Each row is a point on a landscape with many valleys, with its height.
From any point a ball takes the steepest step (drop divided by distance) to one of its 3 nearest points. It stops when none of these is lower. Distance is the straight distance between rows; heights are no part of it.
K_412: [-14  23 -19  12 -14  23 -32 -10 -64 -81  38  13]  height 672
K_889: [ 18   2  28 -10 -39  36  11  15  27  57 -30  -4]  height 161
K_47: [-27  -9 -51  -2   5 -11  35  63  57  13 -37  49]  height 263
K_581: [ -2  -4  -3  12  35 -54  19 -10   2 -31  27  22]  height 391
K_634: [ 0  2  6  2  1 18 16 19 31 37  5 15]  height 322
K_368: [  4  16  13  -7 -37  43  10  29  36  33   5  33]  height 304
K_245: [-23 -14 -52  -2  22  -2  35  56  51  35 -44  27]  height 315
K_2: [ -3  26  28   2 -41  51 -38  -9 -28 -16   7  -7]  height 413
K_633: [ -2   7   1  17  41 -30  -6 -26 -42 -51  37   4]  height 710
K_400: [  3  -2  15  14  56  -5 -11 -33 -30  -3  29 -21]  height 628
K_277: [ 13  -1  28 -16 -22  17 -55 -43 -55   7 -30 -61]  height 62
K_550: [ -2   7   3  12  38  14 -29 -31 -54 -36  28 -27]  height 522
K_603: [-19 -16 -44  -1  -7 -53  44  35  60 -24 -12  41]  height 177
K_963: [  7  23  30 -15 -70  50 -41 -12 -33  -8 -10 -18]  height 412
K_466: [-21  -5 -32   0 -15 -48  36  33  51 -25   8  45]  height 129
K_640: [  3  13  23   4 -18  45 -41 -26 -39 -12   4 -34]  height 360
K_264: [ 22   2  50 -34 -72  24 -26 -14 -27  34 -48 -10]  height 153
K_428: [ -9 -20 -41   2  27 -66  39  20  45 -15  -2  28]  height 291
K_680: [-10 -28 -37   6  60 -16  29  23  37  46 -20  -1]  height 143
K_135: [ -4  28  34   0 -51  51 -16  11  -4  -6  13  23]  height 230
K_493: [  2  13 -30  13  14  35 -43 -24 -80 -67  33 -36]  height 533
K_999: [  8  -6  25   6  40   9  -1 -20   3  40   5 -32]  height 168
K_663: [-27  -7 -53  -5 -18 -30  38  54  64 -13 -22  56]  height 199
K_629: [  6  13  40  -7 -47  42 -30  -9 -15  10  -8 -13]  height 196
K_43: [  6 -20   1   4  57  -2  13  -6  18  47   1 -23]  height 250
K_947: [ 23  -9  53 -26 -39  13 -16 -18 -13  59 -44 -30]  height 101
K_959: [ -7  21  -1  13  -5 -32   3 -14 -36 -82  39  31]  height 642
K_454: [-3 -7  0  4 30 -2 11  6 25 43 12  2]  height 264
K_53: [ 22  -6  28  -7   0  16   8  -3  22  61 -21 -28]  height 96
K_192: [ -3   0 -17   6 -17 -67  33   5  31 -58  23  42]  height 116
K_853: [ 22  -9 -30   6   3 -90  41  -7  44 -64  10  11]  height 390
K_388: [ 11 -15  44 -39 -67   3 -42 -26 -71  28 -58 -25]  height 219
K_42: [ 11   3  -1   7  18  33 -44 -40 -65 -27   8 -57]  height 450
K_92: [ 15 -17 -14 -14  20  22  22  27  48  85 -59 -23]  height 78
K_912: [ -8  14   8   9 -10  13  12  11  14   1  27  32]  height 383
K_286: [ -6  -6 -14   9  16 -60  31  -1  17 -31  25  29]  height 107
K_292: [ 22 -13  30  -7  16   4   3 -11  12  74 -28 -40]  height 73
K_352: [-16  20  14  12 -27   6   7  15  -1 -34  37  46]  height 427
K_399: [ -1 -27 -18   9  79 -61  24 -12  12   9  14  -2]  height 426
K_507: [ 13 -20 -17   7  50 -90  34 -22  12 -45  20   7]  height 576
K_936: [ -4 -15 -23   1  31   8  25  26  48  58 -22   3]  height 173
K_34: [ -7 -18 -24   7  40 -33  31  17  32  10   9  19]  height 303
K_635: [-21  35  10  12 -33  27 -21   2 -37 -62  43  35]  height 512
K_851: [-15 -11 -38  -4  29   1  32  40  53  40 -20  20]  height 242
K_7: [ -2  15  31   9   2  24 -14 -10 -12   1  17  -4]  height 456
K_122: [  8   0 -33   3   3  44 -58 -33 -83 -44  14 -76]  height 471
K_555: [  7   1  10 -18 -38  36 -62 -35 -64 -10 -20 -65]  height 163
K_673: [  9  21  39  -3 -46  44 -15  -1   1  19  -1   5]  height 35

Call two points neighbours if one is among the 3 nearest of the other. Go from one point of each pair to the other, from neighbour to neighbour, staying as low as possible. Name the highest point that can't be avoided.
K_277 and K_292 => K_388
K_277 and K_286 => K_47
K_292 and K_680 => K_936

For each start below, name every point that the ball comes to, in order.
K_959 => K_635, K_352, K_135, K_673
K_400 => K_999, K_292
K_2 => K_629, K_673
K_122 => K_555, K_277
K_43 => K_999, K_292
K_853 => K_192, K_286
K_399 => K_34, K_680
